Points on a hilly landscape, in no order, each with its height.
A ball rolls from a point to the lowest of its 2 nearest points, and stops where none of them is lower. Distance is the straight distance between rows; heights are no part of it.
Mizu: [102 104 106  76 134 111 143 133 123 133  46 122 112 152 164 123 153 129
 124 157  96 112 134 104 133 111 107 161 161 128 119 104 152 139 109 126
 123  79 115 150 171 153 158 123 116  58 165 126 133 120 106 159]  (h 691)
kodim: [153  69  90 170 102 163 130 143 132  97  70 131 161 120 107 134 109 139
 114 156 128 128 140 178  77 122 106 120 172 119 112 148 162 168 137 126
 117 116 148 130 141 151 139 129 149   4  69 165  85 142 130 166]  (h 310)
Zape: [157 121 160 167 137 124 129 119 150  99 179 159 133 136 109 168 119 122
 174  92 149 171 124 132  95 173 137  97  81 136 122 186 104 114 165  90
 102 144 142 130  97 111 116  63 109 229 126 124 117 119 155 122]  (h 467)
Litik: [203 132 127 176 130 148 113  77 126  88 113 134 149 117 106  73  73 107
  99 110 178 118  90 115 138  89  97  79 127 143 143 122 135 119 117 119
 129 145 147 117 119 158 132 150 116  92 142 113 136  66 136 122]  (h 715)
Bugu: [156 113 109  93 115 116 132 168 140 165 144 114 117  99 156 127 112  94
 121  94 137  70 120 126 130 108  49 116 111  99 171 101 173 139 107 119
 135 118  79 108 169  82 107 141 144 116 146  91 111  82 104 126]  (h 142)
Mep: [116 100 100 129 124 154  98 144 105 191 196  79 138 114 114 130 122  94
 143 125 144 122 141  94  83 152 159 149 148 142 125 117 108  92 205  86
 158 143 158  98 123 118 139 139 154 130  82 118 129 124 114  94]  (h 182)
Tege: [114 143 128  86 163 175 125 116 116 211 131  96 142 144 105 131 112 138
  94 181 171 165 180  93 106 130 166 143  88 133 129 109 141 111 186  76
 105 100 137 119 103 143 147 113 110 128 147 173  91 148 116 150]  (h 634)
zifur: [111 156 134  93 126 127 111 101  74 156 171 121 149 149 116 127 109 128
  85 142 134 140 160  77 168 103 140 157 134 149 129  80  93 119 113 189
 140 125 124 167  77 121 160 147 110 142 119 109 156 120 103 104]  (h 716)
zoka: [150 124 133 149 150 128 140  95 122 137 153 131 155 164  95 165 106 138
 153 150 151 172 149  70  97 151 155 139 108 159 104 146  94 112 168 108
 109 105 167 174  74 155 160  78  82 177 137 144 123 133 133 128]  (h 612)
fetul: [174 152 164 126 147 148  95  70  99  93 111 126 133 119 135  71  79 100
  74  88 156 136 122 138 176  93  94  83 133 134 163  93 128 137 122 148
 142 151  81  92 120 146 148 163 141  74 153 113 146  59 106 116]  (h 702)
Vupoz: [ 57 109 131  95 101 103 144 180 157  82  75 125  49 116 192 117 214 115
 180 102  68  91  82 160 122 167 122 128 136 111 108 164 151 103 127 100
 138 127  90  71 219 132  99 124 166 132 140  96 142 146 130 142]  (h 516)
rol: [133 141 116 106 119  87 158 116 140 143 121 147 148 162 114 132 114 153
 114 163 136 114 107  59 146  99 105 157 104 134 120 117 124 115  79 157
 108  93 162 207 108 127 138 101  60 160 157  92 153 116 129 130]  (h 620)
bisan: [173 178 119 184 108 123 124  94 150  98 173 128 110  85 101  86  96 138
 115 108 165 113  70 112 149  97 143  88 102 121 143 127 125  74  78 119
 150 181 188  97 125 134  99 180 134 178 152 109 162 115 162  76]  (h 445)
Labu: [142 128 149 124  95  88 138 103 108  82 112 177 121 150 136 104 143 128
 143  88 105 116  95 103 156 103  79 120 129 135 111 140 108 136  60 200
 133 135  97 176 122 114 118 119 112 160 126  74 178  91 115 114]  (h 759)
megu: [164  90  98 135 128 145 101 104  91 151 107  98 166 130 131  86  85  87
 105 140 148  97 132  89 105  99 103 132 176 160 135  89 129 128 146 126
 154 113 138 136 130 153 164 152 130  29 105 116 143  65  94 131]  (h 230)
rog: [113  96  79 177  83 150 138 178 166 121 131 107 111  99 118 157 132 139
 147 154 121  94 103 182  68 143 141 132 157 116 117 159 164 113 150  79
 140 141 190 100 177 137 100 139 172  91  77 148 107 162 160 125]  (h 367)
tede: [124 148 163  89 137  87 161 103 123 119 110 166 146 170 129 152 113 152
 117 135 126 144 153  87 158 113  89 140  94 128 139 128 126 154  91 179
  96  84 104 214  93 111 151  69  49 167 163 121 124 105 114 150]  (h 606)
Feso: [145 130 175 106 172 127 111 105  90 128 120 133 156 134 148 125  93  96
 102  82 145 145 180 147 158 119  91 108 133 129 172  98 119 171 138 164
 138 128  54 136 107 107 157 117 112  97 152 144 110  83  91 141]  (h 655)
velep: [126 143 129  97 108 146 111  81  82 143  92 116  92 131 119   8 150 117
 101 118 145 105  85  61 155  97 125 120 118 146  93 120 146  81 128 125
 145 144 105  86 144 159 118 164 127 108 124  78 170  96  98 119]  (h 685)
bop: [ 62 119 118  73 168 102 133 180 118 149 114  92 102 134 172 173 157 130
 147 149  81 129 149 107 128 158 166 183 163 124 115 101 108  88 134 108
 160 107 123 129 169 147 165 127 125 129 175 132 154 161 112 118]  (h 664)
tek: [ 99 146 155  95 164  87 156 131 120 107 115 141 110 159 145 171 137 141
 138 123  88 146 134  89 153 137 128 150 125 130 110 129 103 103 108 149
 138 112 109 175 131 152 170  94  80 182 182 107 172 125 115 118]  (h 591)
dun: [ 82  97 139 110 166  93 121 147  84 118 102 128 150 169 155 159 152 118
 144 139  73 148 177 122 128 157 142 176 189 146 129 106  80 162 137 190
 143 106  94 181 126 128 178 116 111  90 133 157 139 146  92 143]  (h 537)
kili: [101 148 161 102 105  91 150 152 149 108 146 154  88 124 147 119 167 138
 157  85 100 130  96 136 156 136 109 106  86 108 120 160 142 124  83 139
 118 137  82 114 136  92  85 107 133 215 139  89 145 141 134 124]  (h 490)
Nodo: [ 84 104  96 110  62 150 155 149 136 162  88 125  96 134 114  87 200 154
 127 186 102  88  89 114 102 114 134 157 134 124  63 152 170 126 126 122
 116  97 143 129 144 141  79 133 149  96  55 108 122 179 128 160]  (h 95)
kelal: [180  87 140 187 145 106 124 148 145  77 136 158 185 128 123 194  91 125
 144 110 123 139 166 192 105 143  92 116 162 115 168 136 115 208 106 162
 119 120 126 181 104 101 131 102 112 109 106 171  92 117 143 151]  (h 235)
viv: [154 115 150 127 157 155 111 130 107 139 121 139 153 116 124 127 109 112
 101  94 167 143 187 193 133 121  93  90 120 108 157 123 152 193 153 134
 119 127  65 110 108  99 114 118 136  86 122 167  72 113 112 159]  (h 644)
Mavod: [109 134  99  90 129 112 144 196 197 198 165 104 105 103 150 178 118 119
 143 143 133  75 113 121 126 121  87 146  86  82 166 103 167  95 125  68
 126 111 142 108 176  78 101 134 128 183 163  95 107 123 140 107]  (h 131)
rire: [ 96 178 158 101 145 177 129  92 135 167 116 121  88 134 120  82 147 151
 114 152 147 169 114 114 139 129 186 107  67 142  93 153 147 100 174  75
  91 130 125  75 117 162 105 117 120 146 141 143 107 162 133 151]  (h 181)
pes: [ 95 171 142  68 165 133 143 125 116 186 150 117 137 160 114 166 116 160
  93 188 148 153 185  78 143 132 159 163  88 122 136  86 120 116 141 133
 106  93 136 166  92 129 158 102  80 167 165 159 121 155 121 141]  (h 645)
bovum: [162  85  78 166  99 172 102 128 111 134 117 102 169 110 103 108  85 122
  96 149 143 103 136 143  85 107 106 129 181 127 127 116 154 142 139 131
 153 129 162 121 132 148 132 164 157   5  61 141 121 119 114 136]  (h 273)
tel: [147 136 110 138 133 156 128 119 135 171 153 112 147 132  99 134 101 137
 117 164 172 142 135  89 109 122 142 130 105 136 121 125 140 112 157  80
 108 120 171 136 101 138 131 118 108 141 128 135 108 134 145 129]  (h 623)
zudo: [181 124 108 182 100 131 133  85 133 109 112 145 140 135  87  70 110 130
 131 134 171 118  83  84 109 110 115 103 124 150 107 156 133 116 112 121
 121 134 177 149 110 156 110 122  97 128 108 106 137 104 146 127]  (h 728)
Nuber: [149 111 124 180  96 175 104  66 105 124 124 108 120 120 102  56 135 102
 168 108 169 145  97 107  68 168 161  86 134 172  94 180 136  83 218  68
 145 163 158  69 134 173 144 114 145 123  96 116 115 110 117 108]  (h 423)
kubun: [144 112 100 107 135 152  94 138  96 216 184  67 143 107 131 107  91  76
 109 120 166  93 145  77 100 123 114 135 123 135 150  78 126  88 182  82
 161 135 128  99 128 102 143 159 145 114 110  97 124  82  98  96]  (h 156)
puzen: [124 161 131  97 141 109 161  86 144 100  48 151 117 149 139 111 121 167
  92 164 113 130  96 106 175  90 129 134 110 130 119 115 144 136  84 150
  95 104 144 159 135 164 144 120  87  90 181 123 141 124 138 152]  (h 187)
Vedu: [115 122 119 161 102 104 151 144 161  65 107 136  96 126 142 144 161 150
 159 123  98 122  78 156 122 147 139 122 131 126 113 166 131 118 100 108
 133 136 172 125 157 148 101 127 148 145 129 124 147 156 167 132]  (h 344)
Biso: [ 45  90 133  83 186 124 130 182 130 174 108 132 114 130 155 167 170 107
 165 120 131 159 195 171  94 184 162 155 128 126 130 143 106 124 188 102
 118 105  69 116 157 102 146  79 144 146 156 187  79 175 107 164]  (h 267)
kadim: [ 70 105 120  89 156 143 124 184 128 196 165 119 135 135 113 191 169 120
 144 159 138 144 206 138  90 168 172 169 125 121 119 129 112 130 187 121
 120 111 111 129 121  88 131 103 141 156 105 180  82 182 113 140]  (h 247)
Deza: [ 62 119 145 101 186 119 144 168 136 112  78 139  97 134 165 163 165 140
 141 121 109 170 164 193 137 167 161 139 133 116 125 137 117 140 142 118
 118 123  86 101 156 136 136 107 145 130 173 182 103 179 140 156]  (h 287)
mab: [ 92 131 127  89 108 117 128 103  85 140 128 141 142 170 105 128 153 150
 107 175 116 145 157  65 152 115 149 182 142 154  91 111 100 143 106 193
 117  95 144 201  83 133 153 115 100 128  97 118 160 153 106 129]  (h 727)
Nok: [143 109 120  90 133 125 121 169 119 210 164 116 160 106 133 160 106 111
 105 122 156  87 189 142 128 104  65 142 129  95 179  77 155 179 132 152
 141 106  87 148 115  58 117 137 131 107 107 144  76 105 104 129]  (h 170)
rero: [106 108 127 132 164 160 104 148 109 141 155 120 154 122 100 172 155 112
 138 125 137 178 204 178 100 173 192 139 155 136 116 142  96 154 195 138
 124 145 113 109 103 114 137 121 158 114  95 192  98 178 124 137]  (h 226)
Pib: [134 177 153 144 125 129 122 122 143  91 192 143 121 105 118 156 131 155
 126 100 135 169 132 163 160 141 163 104  90 110 140 137 113 133 102 130
 119 166 131  99  89 105 101 142 157 217 136 145 139 161 160 102]  (h 441)
verup: [179 161 131 187 125 104 142  66 146  89  87 147 115 128 102  59 112 143
 133 122 148 113  47  67 135  99 123  95 102 147  99 153 119  76  92 115
 127 157 185 133 142 174 118 135  64 159 163  91 159  98 151 109]  (h 740)
sekik: [ 82 134 153  83 155 147 141 110 134 148  48 125  84 147 154  93 165 149
 132 149 116 169 120 123 125 144 170 127  90 131  90 148 149 104 167  67
  96 107 103  90 155 176 133 100 126 126 173 152 107 159 126 175]  (h 210)
Mamu: [139 128  98  83 106 147 133 166 171 191 108 105  94  99 159  86 128  98
 126 121 144  76 109 137 117  99  63  98  88 104 147 121 204 126 140  69
 100 105  80  67 194 100  86 136 136 102 151  98  86  91 106 156]  (h 163)
Rekan: [130 144 168  84 114 156  97  73  57 127 116 127 100 137 127  28 146 107
  96  77 145 146 123  99 168 111 113  97 112 147 116 117 132 117 139 149
 145 157  53  82 107 134 120 151 147 126 107  74 165  91  86 123]  (h 696)
Tovi: [145 154 128 169 105 155 113 131 146  83 168 147 140 100  92 159 132 158
 119 122 143 161 145 194 136 129 163 106 115 112 118 154 130 157 114 141
 110 161 151 106  86 111  88 146 169 149  91 169 112 175 166 127]  (h 430)
Gar: [153 130 168 136 140 102 143 136 151  94 148 163 126 137 136 156 121 123
 160  75 131 145 125 144 129 144  96  91  85 117 142 169 128 141 118 117
 108 133  92 131 120  94 104  83 106 212 151 110 117 113 145 137]  (h 478)
lak: [132 134  89  86 132 132 126 181 148 180 149  96 105  91 157 138 115 117
 101 128 130  75 135 167 160  94  86 142 133  75 183  82 171 143 110 116
 151 123  95  87 175 100 114 179 172  92 154 116 108 128 122 115]  (h 111)
Sona: [141 123 100 111 118 166 111 126 129 196 147  83 108 104 131  78 109  89
 124 127 169  93 105  88 109 118 108 107 101 127 135 121 170  82 172  54
 132 132 133  75 162 118 110 136 135 125 130  95 111  90 109 112]  (h 123)
Nerap: [160 149 143 158 132  91 134  93 131  69 117 158 112 136 122 104 117 129
 132  98 122 120  80  89 156 108 105 107 122 140 113 144 105  85  75 150
 142 143 143 156 133 155 138 134  95 167 167  88 186  89 134  94]  (h 750)
sipob: [192 147 138 182 134 161 110 120 147  98 182 134 160  91 100 144  59 127
 101  92 177 141 133 185 139 113 111  74 105 102 174 121 141 154 109 117
 127 168 143  93 100 109 103 154 160 143 119 150 103 111 160 108]  (h 413)
Fato: [121 114  96 199  84 161 113 133 142  85 158 114 113 105 105 154 136 134
 157 129 118 133 120 186  86 158 183 123 156 138 112 171 123 111 160 104
 154 173 199  87 129 150 109 139 176 123  67 163 130 174 161 113]  (h 387)
poze: [ 97 100  81 121  28 166 131 151 122 154 109 113  78 103 117  44 184 127
 114 155 114  65  78 129 102  99 125 141 140 119  86 149 182 107 123 135
 149 128 137  85 163 137  70 173 178  72  35  97 135 154 125 135]  (h 66)
muvep: [128 130 141  96 113 132 101 102  67 155 155 118 133 136 127  82 127  97
 106 101 142 122 139  76 140 105 103 129 132 149 114 104 115 119 134 158
 155 136  88 135 106 114 131 138 131 129 106  83 160  92  88 112]  (h 706)
Vunus: [171  90  95 141  62 107 153 136 158 124 100 151 118 135 121  62 140 106
 167 118 140  70  74  88  75 115  59  97 112 146 112 167 171 132  94 128
 114 108 121 139 163 115  73  98  99 133  93  64 130  79 120 152]  (h 781)
Nuduz: [109 209 137 111 123 110 153  71 129 112 113 144 107 128 113  84 136 180
  89 159 121 132  79  82 199  90 174 136  92 128  99 105 119  82  65 165
 121 144 156 145 100 160 124 153 101 167 170 108 181 148 145 108]  (h 659)
beziz: [146  93 145 161 156  92 135 130 138  61  94 164 174 163 141 189 109 133
 144 134  90 143 152 160 131 138 103 143 178 138 150 131  95 197  96 188
 112  98 133 213 119 123 165 100  91  88 131 159 116 115 125 152]  (h 261)
gor: [120  90 101 152 105 142 144 170 155 111  87 137 125 120 134 146 153 134
 139 136 116 120 123 190  87 137 109 118 141 113 114 161 158 163 134 106
 112 117 130 117 164 125 102 111 151  84  89 152  85 147 144 164]  (h 342)
rinos: [112 116  73  95 116 140 142 198 186 214 124  85  92  96 152 140 125 109
 128 167 140  54 106 125 100 104  82 150 106  96 144 108 187  93 144  44
 115  96 139  94 203 104  98 146 145 111 146 106  87 117 126 134]  (h 160)
vivov: [ 71 146 140  63 179 124 132 158 104 198 154  94 114 145 144 162 134 128
 114 146 125 148 187  93 133 153 167 173 117 125 135  91 102  97 157 123
 136 111 100 130 124 119 165 112 112 164 166 145 131 157 107 124]  (h 654)
lapef: [156 100 108 183 118 127 122 170 156  85 165 125 140  89 135 174 104 119
 139  93 118 104 128 212 111 143 105 108 159 108 181 134 127 156 113 122
 153 159 140 102 153 101 109 151 170 118 108 136 114 127 153 114]  (h 380)
memad: [116 175 120 117 107 160 143 113 157 174 145 113  99 112 111  77 143 153
 110 153 149 116  78 110 144 104 159 115  68 129 101 140 157 100 128  86
 106 132 148  87 128 131  76 146 127 158 129 112 121 162 151 129]  (h 209)
Dibor: [150 123 157 134 140 111 122 146 119 120 169 154 170 125 121 178 109 126
 137  93 138 142 183 169 139 140  99 124 128 109 168 124 116 196 112 173
 123 127  90 162  82  71 119 108 114 162 118 157  98 124 125 133]  (h 212)
budur: [119 178 135 102  96 104 145 148 147 156 202 145 137 125 109 171 140 168
 124 149 144 129 139 125 162 125 128 145  79  95 141 115 130 139  71 163
 109 124 126 153  78  64  97 130 131 245 126 122 134 163 150 102]  (h 173)
tuker: [144 143 168 103 137 136 133  65 109 121  94 169 159 171 103 111 109 149
  97 145 153 168 163 108 157 106 113 113 100 136 128 141 133 182 120 173
  86 104 105 183  63 127 140  74  65 122 131 147 106 111 114 166]  (h 619)
linan: [135 210 133 111 118 105 155  98 155 124 141 155 120 110 120 115 110 175
  89 156 139 128  87 141 205  90 137 120  73  99 142 105 141 127  50 157
 109 141 130 138  92 127 110 160 132 172 169 118 147 149 165 116]  (h 648)
feden: [129 127 123 103 100 125 147 116 133  64  33 151  87 120 156  72 161 146
 102 114  87 104  94 173 179  99 106 113 133 109 131 126 166 154  84 152
 131 139  91  90 174 147 107 178 167  51 135 109 152 118 136 146]  (h 185)
lup: [118 137 133 164 101 179 119  85 154 150 150 112 104 116  93  95 150 133
 171 142 164 150  91 127  83 160 193  96  99 156  85 183 141  86 214  50
 103 152 187  69 129 161 121 101 137 156 103 145  98 156 151 119]  (h 442)
nuzik: [115 144 132 115 134 108 145 177 171 161 190 132 119 120 130 190 122 141
 136 131 136 122 139 143 143 137 116 137  81  86 161 127 138 124 120 104
 113 127 131 118 125  74  98 127 138 221 139 126 104 149 155 104]  (h 154)
Nolir: [100 141  87 158  62 129 147 131 164 163 141 103  75  98 103  76 176 146
 147 173 135  66  48  88 105 109 169 148 118 132  86 143 151  69 108  90
 138 139 223 102 162 145  79 159 131 147  89 110 138 172 157 111]  (h 179)
sed: [109  97  99 100 165 103 136 160 134 141  76 104 121 141 170 166 132 115
 153 150  83 114 129  94  92 140 120 166 173 136 130 111 118 107 130  88
 145  81 146 152 186 155 181 118 116  95 185 127 140 117 108 140]  (h 676)
femin: [121 105  99 111 157 121 133 193 140 177 132 109 140 111 148 177 120 124
 118 142 131 106 176 172 124 129 103 151 149  94 171  94 144 157 128 116
 130 110 110 126 155  94 129 140 146  91 139 163  84 142 130 134]  (h 144)
Zimat: [134 119 111 149 166 162  95 141 113 168 193  89 165 116 113 170 102 111
 126 140 137 149 182 135 101 162 180 144 147 134 144 104  99 125 189 103
 146 149 156 100 104 128 149 148 144 119 105 170 121 146 131 107]  (h 205)
Geg: [ 92 119  91 155  79 128 168 131 160 140  84 120  93 126 116  98 176 162
 156 191 108  90  60  99  90 124 167 155 133 143  63 155 154 100 121 101
 119 112 207 139 152 170 102 128 120 115  91 124 129 184 160 148]  (h 143)
Tidi: [102 141 137  98 143 186  98 119 123 196 140  94 104 113 127  92 138 110
 122 132 165 149 136 124 116 139 156 107  95 131 120 135 152  92 203  48
 116 134 110  56 142 137 121 131 146 133 133 137  93 132 115 128]  (h 155)
vira: [174 103 124 158 102 163  91 105  77 141 183 125 184 118  79 120 104  99
 116 113 162 137 154 109 101 117 119 120 149 148 122 123 109 156 155 159
 142 145 133 142  69 101 127 140 136 105  55 126 128 103 103 119]  (h 475)
duvar: [114 128 137 169 112 141 122 109 158 114 177 122 106 125  98 150 146 132
 192 124 140 159 108 123  89 183 181 121 105 147  92 191 102  91 186  70
 110 151 188 112 108 139 123  86 132 204 105 137 124 159 162 108]  (h 455)
gok: [100 159 142 128 173 105 143 154 151  74 124 131  96 119 160 172 132 150
 129 115 104 161 139 190 173 160 169 127 121 105 148 118 111 123 112 119
 130 153 116  98 145 143 137 148 153 159 190 165 133 180 169 117]  (h 305)
tusa: [170 118 169 180 176 120  94 105 112  61 111 129 170 138 161 135  80  87
 125  73  97 132 122 171 157 127  97 109 189 147 167  97  78 155 122 183
 161 146  96 125 136 143 176 152 136  61 149 126 155  58 104 110]  (h 677)
baz: [122 149 166 124 175 103 131 125 108 118 164 135 141 159 128 186 112 139
 138 124 114 175 165  93 135 159 156 148 119 148 120 123  70 108 141 149
 134 121 120 174  88 133 170  93  86 201 155 139 153 133 124 111]  (h 601)
naf: [128 184 102 102 108  93 147  97 138 133 145 146 145 128 110 126 103 164
  83 181 137 111 108 100 189  73 119 153 124 113 141  89 122 132  41 193
 113 117 161 190  96 119 137 154 103 136 139 110 152 127 134 102]  (h 635)
vovi: [128 190 130 109 125 142 123  56 106 132  92 130 105 127 105  35 125 149
  72 144 150 125  85  69 193  75 145 123 111 136 109  98 129  83 101 144
 132 146 141 113 120 169 135 180 104 106 155  94 175 113 128 110]  (h 672)
ripag: [132 107 127 134 131  95 149 100 127  69  55 162 146 168 134 139 129 149
 127 161 101 136 123 125 144 113 110 144 156 144 115 134 126 169  90 170
 100  95 143 198 126 153 157 102  94  74 130 136 125 114 131 150]  (h 229)
tanos: [173  97 127 164  98 191 100 105 110 133 156 131 166 118  71 115 118 105
 123 110 173 153 148 154  69 134 129  92 126 140 113 169 140 154 188 118
 131 144 133 100  88 115 112 122 161  97  56 141  93 118 120 139]  (h 458)
Bosi: [114 162 100 143  81 126 137 123 138 139 162 118 104 105 103 104 148 154
 122 160 134 108  90  94 141 106 166 142 114 124  95 128 134  91  91 129
 132 144 194 125 112 132  91 164 140 171 102 115 157 174 159 100]  (h 208)
Moz: [133 107 112 168 131 106 124 163 141  87 153 118 136 126 143 175 120 125
 156 109 100 117 122 154 105 152 135 140 171 134 141 135 103 129 123 126
 157 141 161 141 147 127 135 138 150 131 121 133 152 134 153 109]  (h 364)
Sazi: [149 153 141 126  94 114 121 129 127 130 202 162 166 114  99 167 115 156
 117 133 148 143 166 157 162 113 110 136 113 106 149 111 126 178  59 200
 113 128 117 177  59  61 108 140 135 197  98 136 123 139 131 113]  (h 192)
Lom: [138 116 141 173 147 118  85 160  83 136 184 114 202 140 145 165 103  91
 133 118  72 124 162 143 136 143 151 165 211 138 164  77  60 157 129 214
 158 151 123 164 103 103 161 158 136  78 104 139 158 112  95 102]  (h 506)
zafe: [168 113 134 171 121 116  96 133 100 131 209 127 191 124 111 155  89 104
 131 100 127 122 156 114 119 128 113 142 167 141 155  96  75 144 118 184
 157 143 136 163  82  91 138 143 135 144  87 115 150  90 116  99]  (h 491)
Nopar: [ 89  96 135 106 134  65 164 150 124  94  76 150 105 170 161 166 176 135
 181 128  64 131 123  85 109 154 114 161 155 139  86 154 107 115 111 139
 131  91 121 192 159 155 160  73  93 155 142  98 169 131 118 139]  (h 577)
pari: [ 93  81 144 109 168  95 136 154  98 144 121 142 148 174 145 181 161 116
 178 132  94 164 185 103  85 185 159 169 154 151 115 142  77 142 167 149
 135  92  99 186 117 125 170  65  98 153 129 156 119 158  97 148]  (h 551)
ton: [130 104 133 145 170  87 117 158 112 138 144 115 177 157 162 181 102 100
 145 128  76 114 154 119 117 144 120 167 191 140 158  89  71 134 129 168
 155 114 123 186 137 122 182 122 104  94 153 132 143  98  99 117]  (h 522)
dasog: [111 154 128  90 126 118 161  97 147  86  16 158 103 122 154  89 152 172
  88 166  84 114  85 161 197  85 123 135 121 105 123 105 168 167  72 155
 100 111 109 129 151 161 130 159 128  44 164 131 134 140 138 159]  (h 145)
sul: [143 107 170 133 152 107 103 119  89  85 111 136 140 146 154 128 129  95
 136  66  93 137 152 137 138 137  97 116 166 152 139 120  90 149 138 170
 154 140  68 138 130 130 162 121 128 112 134 118 147  85  95 124]  (h 665)
Fasez: [152 110 117 145  75  93 154 122 144  97 117 171 137 146 113 103 139 141
 153 118 130 102  80  90 116 106  79 111 112 136 112 157 141 150  64 162
 109 110 133 187 119 112  88  99  96 165 111  79 142 105 136 141]  (h 769)
dav: [ 60 135 116  85 106 140 145 158 148 142  84 101  51 108 171  83 204 128
 133 150  88  84  79 143 134 129 148 147 127 110 105 138 165  90 132  85
 135 118 121  61 199 149  93 155 168 105 136 108 135 166 132 142]  (h 533)
Numop: [133 105 123 185 118 157 113 105 116  90 126 106 119 130 120 119 140 112
 172 106 127 156 116 146  80 177 173 112 159 164 110 176 104 112 196  92
 157 161 158  84 133 168 149 122 158 121  94 137 131 133 138 116]  (h 405)
Zeve: [142 102  93 129 143 136  96 148  87 198 160  75 176 119 137 132  88  84
 109 143 118  93 150  86 102 117 125 162 183 145 149  64 105 114 160 131
 171 127 146 137 132 124 162 168 138  51 110 116 144  90  98 107]  (h 191)
zuva: [104 113 141 102 162 144 118 102  96 116  46 108 107 151 153  93 144 123
 128 128 107 166 138 125 124 146 155 132 144 147 114 129 129 110 168  94
 133 112 104  95 159 188 171 128 146  82 160 147 134 125 116 148]  (h 241)
Sido: [146 119 161 111 162 135 125 112 116 149  95 154 160 152 118 140 119 133
 110 134 163 169 192 147 123 130 106 108 103 128 144 136 152 186 153 137
  88  97  81 160  89 114 137  72  88 103 146 180  69 123 111 180]  (h 632)
rudav: [ 72 134 151  93 102  82 158 159 138  75 100 154  58 129 175 127 204 140
 168  92  61 114  82 131 149 149 126 133 124 114  94 169 136 104  89 134
 140 139  95 110 173 128 104 116 144 181 143  85 178 155 132 128]  (h 502)
kufo: [184 123 142 185 153 140  96 145 131  98 183 120 178  96 138 159  60 100
 110  79 132 126 145 197 135 128 104  98 168 113 196 101 109 168 120 149
 159 170 107 101 120 106 129 166 166  96 123 146 122 101 134 103]  (h 396)
falap: [142 116 140 160 117 174  98 132 138 112 171 142 140 106  93 151 138 119
 144  95 157 161 155 195  91 151 142  89 110 119 129 179 130 154 169 114
 109 160 114  90 103  95  92 108 166 148  75 153  93 138 140 141]  (h 443)
Sibe: [184 162 120 181  93 143 129  99 152  81 146 147 133  88 100  84  98 152
  96 112 159 123  83 168 156  97 123  72 102 114 148 135 149 132  77 133
 119 172 151  97 107 127  82 181 158 134 122 130 134 125 174 109]  (h 429)
tufek: [144 148 151 150 154 106 145 130 157  43  86 149 100 126 156 145 121 148
 139  93 106 146  94 175 159 141 128  97 122 120 132 152 129 127 106 108
 124 152 131 108 156 153 130 123 132 139 189 139 147 133 168 132]  (h 323)
gine: [166 157 173 129 190 121 110  85 127  73  88 134 145 127 161 125  64 108
  83  96 125 139 134 174 190  93  99 101 160 124 185  79 110 151 108 164
 135 140  91 110 138 151 186 158 126  54 194 143 132  72 111 117]  (h 690)
dano: [ 98  88 137 147 152  84 145 150 125  76 102 145 120 171 154 193 166 133
 193 125  69 169 148 126  91 192 159 156 167 151  95 171  81 139 142 134
 128 105 131 178 141 156 162  81 108 156 129 144 140 166 138 144]  (h 563)

For each start below, name the point where the ball stops.
verup | tede
Vunus | tede
bop | Tovi
sipob | Sona
Vupoz | Sona
zifur | tede
Numop | Sona
Nopar | Tovi

Call two points neighbours if one is among the 2 nearest of the other. Go from one point of each pair to the other, from neighbour to neighbour, staying as low as possible. Name the highest point that can't be avoided.
Sona, poze | memad
lak, Mavod | Mamu
Mavod, dasog | beziz
